Each scene shows the same named points in several views. A view is turned or mirrored, shifted and resized as a whole, has a little noise and may leave points out.
(in the rows, 128 means zero)

Scene 1
View 1
duk: [125 122 121 128 103 125 118 130 132 123 103 141 139 115 123 135 137 129
 140 132 127 148 138 139 119 148  94 131 108 122 121 141 146 103 132 114
 126 123 152 134 106 111 108 126 141 124 120 133 131 134 121 142 130 132
 120 116 121 137 120 130 128 132 108 118 107 126 127 124 105 125 142 135
 102 142 135 130 131]
keme: [118 113 124 153 118 158 112 138 138 111 106 120 114 148 129 125 141 135
 114 135 114 136 142 108 119 114 101 116 131 119 119 141 144 126 129 112
 143 147 148 149 106 117 114  98 118 115 141 159 115 130 138 123 129 126
 124  94 114 139 122 113 121 130 107 135 132 116 116 127 132 104 151 125
 130 122 126 122 120]
Kuv: [134 133 109 137 103 130 120 131 131 123 103 124 140 122 124 146 122 131
 124 126 121 142 151 121 109 133  93 136 107 115 123 134 132 119 126 127
 120 140 144 136 117 112 123 135 131 121 125 138 133 138 121 122 124 112
 125 117 109 130 129 143 117 133 105 129 136 132 123 117 109 119 151 133
 116 128 138 131 137]
dade: [129 125 116 144 102 134 120 130 141 119  98 125 136 123 124 137 124 128
 136 132 120 143 140 133 112 129 103 126 113 118 117 139 139 126 130 113
 136 137 143 133 114 116 118 128 136 121 130 136 118 136 124 123 130 115
 121 124 110 132 129 119 116 119 103 128 131 126 123 125 108 116 147 121
 115 132 130 131 127]
muf: [125 114 125 145 121 151 110 137 124 115 109 120 119 144 127 131 145 136
 108 131 119 136 145 106 116 120  93 119 134 120 117 139 143 121 121 117
 133 153 157 151 109 122 115 106 118 114 144 157 126 130 136 127 126 125
 129  94 111 138 112 125 122 138  98 135 132 124 119 121 127 112 151 134
 139 129 125 125 126]
Ropo: [123 127 109 148  88 134 119 122 142 120  96 121 133 124 123 138 122 130
 123 133 106 143 148 120 119 119 104 126 109 114 125 131 125 128 134 117
 135 139 133 138 108 104 121 119 136 130 129 137 115 142 130 116 124 115
 120 121 114 130 138 129 111 122 113 133 133 116 122 130 118 112 148 124
 109 117 141 132 125]
ret: [127 118 124 145 121 145 112 141 123 119 111 123 123 138 127 133 140 135
 116 128 122 138 142 111 113 127  92 122 126 122 117 139 142 120 125 117
 128 147 158 147 112 123 116 116 122 113 140 151 132 130 131 128 127 120
 127 100 108 134 114 125 119 135  99 133 131 130 120 119 118 115 153 135
 133 133 126 127 130]
pofuz: [132 135 109 132 105 127 120 134 124 122 105 129 139 120 123 148 125 129
 124 123 122 145 150 122 111 137  90 136 101 118 125 135 135 114 129 128
 120 136 149 135 118 111 119 137 129 120 125 138 140 137 122 128 124 118
 126 115 114 131 127 144 121 140 107 126 130 134 127 117 108 122 151 137
 115 128 141 131 139]
tib: [117  99 131 149  91 136 107 112 133 118  93 122 122 138 128 125 154 130
 121 135 114 145 130 128 131 131 110 114 146 125 109 132 136 123 126 101
 143 154 143 155  93 122 109  94 141 125 144 143 104 127 135 123 133 128
 122 114 105 138 104 115 114 113 101 135 118 115 131 124 119 119 145 135
 131 140 122 129 116]
mulo: [111 105 127 142  89 136 109 116 137 117 100 128 119 134 126 125 149 132
 124 138 111 147 135 128 136 130 108 116 133 127 120 133 135 110 134 105
 140 137 139 152  89 109 106  91 139 133 133 140 106 132 136 129 128 140
 120 111 118 142 114 121 126 124 110 127 107 109 128 131 123 119 141 132
 110 132 132 124 118]
bodam: [130 117 122 151 109 140 118 130 140 117  96 122 130 133 128 134 128 131
 133 130 125 139 136 130 110 127 105 123 124 121 112 140 141 133 124 109
 137 149 150 137 114 126 117 127 135 116 139 141 115 133 124 123 131 110
 121 122 103 133 123 112 112 114  98 131 136 127 120 121 107 115 150 121
 129 134 121 130 124]
sifes: [112 114 124 142  93 134 116 122 149 120  97 134 126 124 121 124 138 127
 139 141 115 146 135 138 127 132 107 119 117 121 123 140 142 111 139 104
 141 126 139 139  97 105 107 103 142 134 122 140 110 133 131 135 131 138
 114 115 125 140 127 116 125 122 116 121 106 108 124 134 114 118 136 127
  98 133 133 126 119]
Biz: [131 137 107 148 124 156 121 149 137 113 110 116 127 134 127 139 115 135
 115 129 113 133 154  99 101 106  92 126 103 110 129 140 135 137 129 130
 130 143 144 133 128 114 127 130 110 111 135 156 133 140 130 116 119 109
 126 102 114 128 145 127 117 138 111 136 153 127 110 127 127 103 156 120
 130 112 138 127 131]
kuvu: [144 143 110 152 133 150 129 154 136 114 104 118 138 127 128 144 105 130
 130 122 131 133 147 112  87 115  97 136 101 113 118 146 143 146 122 125
 127 146 152 123 138 126 130 158 114 100 137 146 135 139 119 114 125  92
 127 120  98 124 141 120 108 126  94 132 163 144 109 119 108 106 161 115
 136 122 128 129 135]
View 2
ret: [144 137 104 105 144 123 133 130 135 117 119 138 111 116 148 112 126 129
 132 136 118 133 106 131 143 118  88 130 116 120 129 115 147 124  99 107
 110  99 115 113 133 140 146 112 128  88 117 146 135 112  71 150 149 101
 128 120 107 117 133 115 138 145 113 156 137  98 108 143 121 111 154 135
 179 137 117 143 108]
muf: [142 141 104 102 142 123 132 129 141 128 121 146 110 108 146 108 121 120
 125 137 116 129 101 128 152 122  89 130 113 118 130 111 144 118 100 101
 108  98 111 114 130 140 150 110 120  88 113 141 134 111  69 149 146  91
 125 124 106 116 140 108 136 145 112 166 139  98 107 146 129 101 164 138
 183 132 113 150 104]
duk: [148 135 106 130 135 122 124 139 125  98 115 136 118 140 142 121 132 142
 118 146 118 154 115 145 109 122 120 120 133 114 145 135 146 149 121 102
 120 117 124 120 133 141 144 145 138  92 111 160 155 110  89 144 147 111
 149 115 109 122 107 137 159 153 122 131 129 111 115 155 117 157 125 129
 159 128 145 128 108]
Ropo: [135 129  91 120 144 126 114 140 129 124 141 148 124 133 142 117 108 144
 118 139 112 129 113 153 133 144 109 133 135 121 150 129 126 125 114  89
 127  93 106 115 125 163 153 127 141 109 118 147 143 132  94 158 152 119
 140 106 125 135 143 139 143 148 115 150 137 119 134 156 127 138 142 129
 159 133 142 124 111]
Kuv: [138 121  97 118 154 119 133 133 125 107 125 132 125 140 142 131 131 148
 133 130 122 139 117 144 124 122  95 123 126 123 147 118 140 129  98  99
 125 102 115 100 137 150 150 121 150  97 137 161 139 122  86 146 149 129
 138 104 121 143 121 133 140 143 114 145 134 113 107 138 116 144 135 136
 161 133 125 119 118]
tib: [153 156  97 110 130 130  98 135 135 132 130 146 104 107 139  94  89 129
 114 126  93 132 108 148 135 142 115 139 121 117 114 142 142 119 121 106
 120  94 111 124 143 150 155 114 117  93  90 139 139 124  77 177 141  78
 149 131 124 120 140 129 146 151 105 148 135 131 143 172 117 108 151 134
 198 130 130 142 107]
Biz: [129 111  97 103 168 122 150 133 132 120 144 147 130 132 155 125 133 138
 134 144 144 115 112 138 160 125  76 135 123 120 163  91 123 119  81  93
 117  86 105 106 112 153 148 110 141 104 142 147 128 126  82 143 160 131
 106 103 115 132 150 121 133 138 120 171 142  85 108 127 131 114 159 136
 149 147 123 129 113]
keme: [142 139 105 104 143 129 126 133 146 135 138 154 111 110 151 102 111 121
 117 143 118 119 100 138 162 135  97 137 120 115 137 113 132 121 108  94
 107  91 102 125 117 150 151 113 116  94 104 135 135 121  75 159 150  93
 119 122 112 108 154 110 142 147 117 169 140  97 123 156 136  98 167 130
 176 143 127 148 100]
pofuz: [138 120  95 122 152 119 135 135 122 103 117 130 124 142 140 133 136 150
 133 137 127 144 115 143 120 120  95 119 124 121 151 118 145 134 101  95
 123 107 120 102 135 148 145 129 149  96 140 163 144 115  92 135 145 133
 143 102 113 139 115 134 143 145 119 142 131 105 102 140 118 148 133 136
 161 129 127 123 117]
sifes: [143 142 103 128 125 127 110 144 135 116 138 155 116 133 144 103 103 136
 100 150 106 142 108 153 124 147 131 131 139 110 150 146 130 142 136  93
 122 102 113 133 120 158 148 145 124 101  90 148 156 121  93 163 152 104
 144 116 116 114 136 135 159 156 120 140 132 115 139 173 128 143 140 120
 158 133 160 130  99]
bodam: [146 133  96 103 148 128 117 133 134 114 131 138 116 121 144 109 112 142
 134 126 117 137 117 144 135 121 104 143 126 113 131 118 125 135 104 120
 133  91 116 123 139 144 150 110 140  94 117 142 130 133  79 169 159  96
 129 121 129 120 135 134 153 139 114 145 138 118 136 138 102 122 143 128
 165 151 134 130 121]
kuvu: [135 102  96  93 179 119 149 125 131 100 139 133 126 135 153 126 144 150
 161 128 152 126 116 135 149 100  73 145 122 116 153  82 117 133  71 121
 134  86 115 110 129 137 145 100 156  96 155 145 117 137  82 149 170 121
 102 103 125 130 138 131 147 125 120 152 141  98 116  98 103 125 143 133
 136 163 120 122 133]
mulo: [146 152  99 123 123 127 101 140 137 131 130 153 112 120 140 102  94 129
 102 141  94 136 108 151 127 148 123 127 128 117 135 148 140 126 133  89
 118 103 109 126 128 157 155 135 116  99  87 144 153 119  87 164 142  92
 150 123 114 123 138 129 147 159 112 150 133 123 134 180 132 127 149 128
 183 122 145 140  97]
View 3
dade: [122 147 121 118 121 129 149 134 140 139 146 147 105 146 128 105 122 136
 114 113 144 127 124 110 136 144 146 132 109 134 106 120 115 124 123 127
 131 133 122 133 130 131 102 121 132  96 133 126 141 126 141 119 134 130
 126 127 135 117 113 147 124 135 146 141 102  99 124 125 131 105 118 132
 107 139 129 128 143]
Biz: [119 148 119 131 116 139 136 143 126 109 141 164 122 123 113 116 147 154
 133 136 153 118 130 108 106 160 154 151 100 124 111 123 135 144 126 125
 108 136 120 147 144 157  99 122 147 114 123 132 129 105 142 117 141 113
 114 131 137  96  92 153 104 124 155 142 108 102 132 115 136 101 121 112
  92 124 138 146 134]
duk: [124 115 111 102 121 135 150 134 134 137 154 137  93 163 132 111 103 139
 104 117 150 119 119 126 150 124 137 119 112 147  98 115 111 102 135 137
 133 138 108 128 134 122 105 126 123  99 139 130 149 129 127 119 129 138
 143 128 124 122 128 137 132 151 145 150 108 110 114 132 134 111 119 135
 102 140 123 111 137]
kuvu: [117 164 111 144 119 120 151 134 139 124 135 148 103 134 134 118 141 169
 136 130 156 122 122 105 109 156 159 152  94 122  96 114 134 154 128 117
 109 136 124 145 146 147 104 104 154  98 128  99 146 111 161 119 147 112
 110 130 134 107  88 161 103 123 163 133 123  98 143 119 121 102 134 126
 101 118 136 170 143]
pofuz: [118 130 102 111 124 131 137 122 131 118 151 149 102 144 128 107 124 148
 109 136 161 134 122 115 129 142 148 137 106 136  98 113 128 129 134 124
 123 136 105 118 150 133 103 124 137 104 117 121 141 120 136 117 123 128
 134 126 128 114 113 145 116 138 150 154 119 105 120 125 144 114 148 127
  99 140 135 131 140]
Ropo: [128 148 126 113 119 134 144 128 135 123 152 160 117 126 117 102 136 118
 112 114 141 128 127 105 128 151 146 142 114 128 115 128 119 125 123 122
 133 127 123 133 132 143  96 132 130 103 122 143 134 127 130 116 124 134
 130 124 143 112 106 145 123 126 142 153  95  94 122 123 144 107 118 126
 106 149 140 120 139]
tib: [111 133 145 109 114 138 136 138 133 164 142 149 128 143 104  83 104 132
 106 102 131 124 121 110 157 153 147 114 111 144 120 127 101 102 117 135
 141 130 129 122 121 113 120 137 124 108 149 155 122 127 125 114 137 134
 143 116 127 102 122 141 121 125 130 132  75  93 109 117 121 117  88 111
 107 131 124 121 123]
bodam: [115 148 130 123 117 127 146 136 139 151 138 147 109 145 122 102 117 148
 120 110 140 123 119 110 143 150 147 128 103 138 107 121 114 120 121 129
 129 132 128 136 129 125 110 116 134 100 143 125 138 123 142 118 143 125
 125 125 133 109 107 150 120 127 144 131 101 100 125 120 121 108 107 127
 108 127 127 139 135]
muf: [101 125 128 120 113 144 121 146 120 136 137 154 130 138 104  97 112 163
 121 133 147 117 122 113 134 156 151 127  99 139 116 118 119 118 125 136
 120 140 119 128 139 130 118 131 136 120 142 147 120 105 133 114 145 115
 132 127 119  89 111 147 105 128 141 133  92 101 117 113 121 116 106  98
  90 114 127 143 119]
sifes: [128 120 125  98 121 144 150 148 132 132 155 150 110 148 120 113 112 121
 106 105 134 113 129 121 144 129 139 124 118 138 117 124 104  97 128 142
 138 133 118 140 124 133  96 137 117 105 139 150 139 132 116 119 133 141
 135 128 134 119 124 137 132 145 139 149  90 108 112 130 136 104  97 128
 102 145 126  97 133]
ret: [103 125 121 124 116 140 126 145 122 136 136 149 121 142 110 101 113 170
 126 139 151 115 121 115 131 148 150 125  97 138 106 114 124 119 129 134
 120 141 116 127 144 130 119 126 139 117 142 135 124 103 136 116 148 114
 130 127 122  90 109 149 103 131 146 130 101 104 121 113 121 115 111 103
  88 113 125 149 124]
Kuv: [118 141 109 116 121 130 136 121 132 125 149 151 105 142 125 104 124 145
 111 133 158 135 120 111 130 147 150 137 108 136 101 118 127 132 131 122
 124 135 110 120 146 131 103 126 137 103 118 123 137 122 138 116 125 125
 131 124 132 111 111 147 116 135 149 153 114 103 125 125 141 114 142 123
  99 140 136 135 141]
keme: [110 129 138 119 116 151 130 158 119 134 138 158 135 134 100 105 122 149
 128 124 136 108 127 114 131 154 148 130 102 135 121 124 116 114 122 139
 123 136 125 143 129 139 110 134 132 120 147 153 122 109 127 114 147 117
 124 128 129  91 109 143 108 128 140 131  82 107 118 111 122 105  89  99
  91 118 127 131 122]
View 4
duk: [120 125 118 129 115 115 115 132 117 145 125 121 133 136 141 134 109 127
 122 131 143 122 136 114 135 118 134 128 136 148 120 154 140 138 153 134
 152 122 128 123 148 116 121 124 128 126 140 137 124 130 120 128 127 136
 127 148 139 134 148 136 138 128 141 160 143 121 139 132 137 143 125 117
 114 129 129 128 107]
Kuv: [127 124 120 150 113 117 126 131 113 130 120 124 133 130 127 145 121 123
 122 119 144 123 142 113 125 124 126 136 132 142 113 138 133 130 143 127
 137 114 124 117 135 129 134 120 122 131 135 132 124 122 116 133 123 126
 133 133 125 131 152 149 139 128 132 161 145 128 139 131 133 139 113 127
 119 125 123 127 122]
pofuz: [122 125 116 147 110 118 126 133 114 129 124 123 129 129 129 144 120 125
 124 119 150 123 139 115 128 124 131 136 132 144 114 140 133 136 145 130
 141 115 125 116 138 127 133 119 124 131 137 133 120 120 116 127 123 126
 134 136 131 132 153 152 138 129 135 160 146 124 138 132 132 139 113 125
 117 125 127 126 120]
dade: [134 123 126 138 124 115 122 129 121 147 118 126 142 134 131 141 122 119
 117 122 135 120 144 114 125 118 117 137 131 135 115 146 137 121 153 124
 135 118 123 121 133 122 131 124 122 135 135 133 125 134 120 133 119 130
 128 137 119 127 139 130 135 126 134 166 140 127 139 129 135 134 129 128
 121 133 118 123 113]
bodam: [141 121 127 136 122 117 128 132 125 149 112 122 148 139 132 138 125 121
 120 123 129 119 141 118 133 120 111 134 132 133 112 143 143 119 148 116
 134 115 119 121 124 130 129 118 123 137 140 129 127 141 123 138 123 126
 128 136 114 130 140 119 138 121 141 165 139 132 138 130 134 128 130 133
 121 132 115 124 118]
muf: [157 124 114 121 110 128 138 131 115 144 118 124 140 153 135 138 123 113
 137 136 144 120 146 123 142 137 111 132 135 135 116 139 153 133 136 118
 126 116 112 120 128 136 134 103 131 134 152 119 134 132 130 146 132 125
 123 142 111 134 147 131 139 126 143 163 141 130 148 138 123 129 115 140
 123 113 134 124 125]
tib: [155 129 131 120 122 125 127 135 138 151 116 112 154 160 143 130 123 103
 124 143 129 115 143 114 152 128 107 130 124 132 114 153 149 122 136 120
 136 137 106 130 140 122 123 115 126 119 154 123 140 150 125 141 122 133
 115 142 112 120 140 116 137 124 137 157 132 129 150 142 132 135 125 130
 124 127 125 123 112]
keme: [164 123 118 114 119 126 133 130 114 151 118 129 145 155 136 137 120 107
 132 138 142 121 151 121 134 134 104 135 137 131 116 138 153 127 143 118
 115 117 114 125 132 127 135 107 133 136 144 121 137 135 128 150 129 131
 120 144 108 131 136 122 131 128 135 172 141 128 149 136 121 134 118 144
 124 113 132 120 121]
ret: [147 124 115 127 109 126 133 135 114 141 118 121 137 147 135 139 120 121
 134 131 142 120 142 125 139 133 116 132 134 136 114 140 150 133 139 120
 132 113 116 118 130 137 132 104 131 138 147 125 129 132 129 144 132 125
 129 140 115 137 149 131 140 124 146 162 143 129 145 134 125 131 117 135
 120 118 130 126 123]
Ropo: [142 125 130 142 128 117 123 129 120 137 118 128 140 138 129 145 124 105
 116 125 141 122 149 104 121 119 112 142 129 137 115 140 130 121 145 125
 122 123 123 125 143 118 137 127 121 126 130 128 134 127 114 134 114 131
 125 133 119 118 137 140 129 133 118 167 141 125 144 132 131 144 117 131
 125 127 124 119 117]
mulo: [150 128 128 115 125 121 119 132 130 150 122 118 146 157 147 129 114 103
 120 148 139 119 147 112 144 126 113 131 130 140 117 155 147 128 143 127
 135 139 116 135 154 111 123 123 130 115 148 128 142 144 122 137 124 140
 114 149 118 121 138 124 132 127 130 163 136 122 151 141 130 144 122 129
 122 123 135 122 109]
View 5
duk: [119 124 121 139 128 135 135 140 125 139 133 130 141 105 130 128 123 117
 138 122 113 120 138 120 108 125 121 132 122 117 136 119 118 124 134 113
 142 140 122 124 145 118 152 124 114 142 128 138 122 132 131 140 132 134
 141 120 144 124 144 122 124 131 133 116 116  97 118 125 126 136 112 114
 128 130 129 124 135]
tib: [110 111  98 141 138 137 129 129 153 125 118 130 146 122 136 127 128 129
 139 111 117 131 153 129 102 137 123 124 120 124 148 130 121 116 122 113
 123 130 138 149 138 118 124 121 132 147  88 135 106 141 131 147 137 152
 113 131 135 129 148 125 135 132 136 105 108 103 121 140 119 120 102 125
 131 135 111 119 153]
Kuv: [114 118 128 130 115 125 141 139 131 124 130 130 141 110 137 136 115 123
 142 125 113 124 133 122 126 127 130 131 126 115 133 105 124 112 133 123
 126 143 124 137 141 121 154 117 122 139 122 135 124 129 117 146 127 133
 131 120 134 119 138 130 131 127 137 120 134 116 118 111 131 126 109 125
 116 130 114 132 135]
keme: [118 100 110 140 116 134 127 124 129 107 121 132 141 126 136 122 126 136
 141 110 112 103 135 135 118 135 140 115 128 116 136 124 115 111 121 113
 126 140 151 148 141 121 121 132 143 146  95 129 109 140 122 146 133 146
 120 132 121 128 141 120 139 133 138 110 110 113 114 127 132 121  87 130
 138 139 109 134 147]
dade: [110 120 124 131 122 125 131 139 141 128 128 132 139 116 132 133 124 126
 139 113 107 121 136 120 120 132 126 130 120 123 144 122 122 113 134 123
 126 139 124 139 145 116 140 121 127 135 111 129 117 126 118 147 135 129
 132 124 139 121 137 127 129 128 129 106 125 114 112 124 130 127 110 121
 120 138 111 124 134]
sifes: [115 119 101 143 122 136 124 133 136 135 122 124 146 113 127 127 131 127
 130 107 113 103 139 120 104 134 122 123 115 118 148 140 116 127 135 106
 138 128 128 133 154 117 116 130 124 138 113 127 113 133 134 134 144 137
 132 134 141 127 140 117 123 136 133 101 105 105 111 136 130 129 102 118
 132 138 125 124 139]
Biz: [117 106 135 127  99 120 135 129 122 101 127 129 137 122 134 131 117 137
 143 116 106 102 121 130 140 131 145 118 132 110 132 106 119 100 128 124
 121 150 136 146 145 122 139 127 142 136 113 127 118 125 103 149 125 130
 128 124 120 121 130 127 136 128 142 116 132 129 107 106 146 117  93 134
 125 138 105 147 132]
mulo: [114 116  94 143 128 139 129 132 140 133 116 125 149 113 137 130 126 127
 134 117 118 118 149 127  98 136 122 119 118 117 144 132 123 122 129 107
 131 126 136 139 144 116 122 125 126 146 103 132 111 140 134 137 140 151
 120 136 136 127 145 121 128 136 139 105 107 102 120 133 121 123 101 125
 132 130 126 126 149]
kuvu: [113 109 156 119 112 117 135 135 129 101 139 141 128 126 129 130 120 128
 148 107 102 118 120 121 151 130 143 131 132 119 135 103 117  97 129 137
 116 161 127 150 142 122 153 123 140 130 110 129 119 121  98 155 121 112
 138 110 129 121 129 131 135 121 127 115 144 131 103 110 143 129 103 121
 119 145  90 134 126]
Ropo: [108 118 110 132 106 119 133 135 144 128 119 123 146 110 135 139 118 131
 137 119 109 112 135 125 122 136 127 122 117 115 143 117 130 111 139 118
 122 130 123 142 148 118 132 120 129 136 112 127 118 124 118 141 136 135
 123 133 134 118 133 130 128 132 141 104 129 121 114 115 132 116 107 129
 116 135 118 132 132]
ret: [119 106 126 136 126 136 137 130 126 109 129 134 137 121 137 123 122 127
 144 118 114 123 139 129 120 130 136 123 131 117 131 113 115 110 120 118
 128 146 143 144 136 123 145 127 135 147 105 137 112 141 120 151 126 142
 127 119 125 128 143 124 138 128 138 119 118 107 116 124 130 128  97 124
 131 134 108 132 146]
bodam: [108 113 126 130 132 128 129 134 145 118 129 137 138 123 129 127 127 126
 142 106 111 124 140 122 125 133 128 133 122 126 144 122 120 110 129 125
 120 144 129 147 142 118 138 123 134 137  99 130 110 131 119 149 132 131
 130 121 137 125 141 127 134 127 127 107 123 114 111 131 129 128 106 119
 124 141 101 121 138]
pofuz: [115 119 131 133 115 127 145 140 125 126 132 130 141 108 136 136 114 121
 142 129 114 125 133 124 124 126 130 130 126 113 133 104 124 113 133 121
 130 146 124 130 137 121 160 119 121 140 129 135 127 128 119 146 125 132
 134 117 135 119 139 129 128 127 139 122 133 112 118 109 129 129 112 123
 118 130 119 133 134]
muf: [121 102 118 139 124 137 136 124 126 107 124 136 138 125 140 120 121 131
 146 115 116 121 140 135 116 133 141 119 135 114 134 115 114 107 117 115
 124 145 151 148 134 122 138 129 138 151  97 135 111 145 121 151 125 147
 121 124 121 127 145 122 140 128 139 118 115 111 119 126 130 125  90 131
 135 134 107 136 149]
View 6
muf: [108 123 137 157 147 121 151 114 117 146 119 120 136 109 123 130 120 112
 105 142 140 128 129 139 125 114 138 121 139 113 134 131 115 135 131 105
 119 131 121 126 121 115 118 143 118 114 149 142 124 126 118 113 139 121
 129 100 130 141 138 119 147 143 130 124 119 117 125 137 137 119 123 129
 135 141 125 124 145]
dade: [117 124 111 148 132 129 159 124 122 156 140 132 143 112 128 130 137 125
 126 141 124 152 129 111 120 125 132 116 120 122 135 137 130 124 130 130
 122 135 111 127 128 109 128 124 122 110 134 136 111 136 125 117 138 139
 112 115 135 133 141 129 130 135 130 146 136 110 117 133 114 122 127 145
 145 124 115 114 131]
tib: [131 124 126 177 144 125 146 128 138 140 129 135 139  94 110 122 109 123
 107 141 136 153 128 116 134 126 145 107 145 115 140 137 117 134 122 124
 123 133 124 140 132  96  99 131 119 115 152 137 130 129 120 129 132 139
 124  95 119 139 152 121 148 135 115 145 137 130 112 136 139 120 107 143
 147 121 125 118 147]
kuvu: [ 97 136 108 120 128 114 177 112  95 174 135 121 138 124 128 144 163 114
 135 149 116 122 155 127 104 109 125 120 115 122 135 123 138 124 129 115
 135 140  94 107 116 122 153 123 116 114 122 131 111 130 114 102 150 128
 106 135 142 134 121 134 108 139 149 141 112  79 116 127  99 104 144 137
 126 146 115 121 131]
duk: [118 110 117 149 129 136 149 113 128 149 125 132 148 118 143 132 135 114
 119 133 124 167 117 124 124 118 121 110 110 119 132 141 128 113 139 129
  93 121 117 124 131 110 120 130 132 110 120 134  98 147 128 114 136 134
 112 116 119 128 142 135 152 132 126 137 147 125 128 130 113 142 123 151
 155 118 110 112 130]
ret: [110 123 132 150 140 121 153 110 115 148 118 123 138 111 128 132 129 113
 111 141 132 134 132 139 123 112 135 116 134 115 137 128 118 129 130 111
 116 128 117 122 121 113 120 140 119 116 139 137 120 128 115 111 139 120
 123 108 129 137 138 122 145 141 130 127 121 111 125 133 127 121 122 138
 135 138 122 122 143]
Biz: [100 127 122 133 138 123 170 115 107 160 138 115 130 124 134 136 138 116
 119 144 135 126 123 131 116 126 126 129 128 117 128 136 124 134 136 105
 135 142 106 117 113 132 152 135 119 104 143 149 109 122 126 105 148 127
 120 110 157 140 129 123 120 141 145 125 111  95 120 140 125 107 139 123
 130 143 120 126 125]
Ropo: [118 122 114 153 139 127 161 129 131 154 150 130 131 114 128 124 125 125
 122 140 135 154 113 111 127 141 127 120 125 118 128 143 128 129 128 126
 126 142 110 127 122 116 143 128 129 100 142 143 102 127 137 115 149 141
 113 108 143 138 142 127 122 134 130 140 135 115 109 136 124 115 127 130
 144 117 114 115 128]
sifes: [124 112 115 161 135 148 146 126 134 143 136 133 146 110 139 123 120 133
 115 131 131 171 102 106 125 135 126 114 127 118 133 150 119 128 143 137
 114 131 121 140 129 109 112 126 126 105 140 146 106 136 131 125 125 149
 123  99 135 131 149 130 148 133 117 137 147 132 126 144 127 135 120 148
 160 117 116 115 126]
keme: [114 124 135 162 147 132 150 122 121 143 128 121 134 103 124 129 114 122
 103 139 143 134 118 127 126 128 139 120 152 115 136 138 108 142 131 109
 132 136 120 135 119 117 114 143 115 109 164 154 128 122 120 119 132 130
 139  89 143 139 144 116 143 143 123 125 118 119 123 145 146 116 120 128
 138 138 129 126 141]
pofuz: [111 117 118 139 131 120 163 112 123 157 127 126 136 120 140 135 135 106
 122 138 128 151 120 133 124 118 119 116 112 118 127 133 131 115 131 118
  99 127 112 114 122 119 147 133 135 108 119 132  96 138 133 105 152 127
 105 122 126 136 136 130 139 133 139 137 134 112 119 123 113 128 127 138
 138 123 111 117 131]
Kuv: [111 123 116 141 132 115 164 115 121 158 133 128 134 119 131 132 136 110
 125 139 130 150 128 131 124 123 121 116 118 116 130 133 133 118 128 119
 107 129 111 117 121 119 144 130 133 108 123 130  99 136 131 106 151 130
 105 120 129 135 135 129 131 135 140 139 134 109 115 128 111 120 128 136
 138 123 112 115 133]
bodam: [116 129 114 150 134 127 158 124 118 155 133 131 144 106 119 131 139 126
 122 141 124 142 138 114 117 118 138 112 130 121 140 131 128 127 125 127
 130 136 109 126 128 106 117 122 117 117 138 133 126 132 115 120 135 136
 117 115 130 136 141 129 132 138 127 147 130 109 118 135 119 116 124 146
 144 131 122 118 138]
mulo: [130 116 127 172 141 136 143 128 139 138 133 133 139 104 125 121 108 125
 109 135 140 164 108 115 134 133 134 111 135 117 134 144 115 130 130 128
 112 131 125 138 130 104 107 135 128 109 148 143 116 134 128 127 132 139
 125  94 128 135 151 122 151 134 115 137 145 138 119 139 136 132 110 143
 153 116 121 117 137]

In a view up to two points have been moved. Name them for each view, in the order of its rows, or write none.
view 1 -> none
view 2 -> Ropo
view 3 -> duk, ret
view 4 -> none
view 5 -> sifes
view 6 -> kuvu, keme
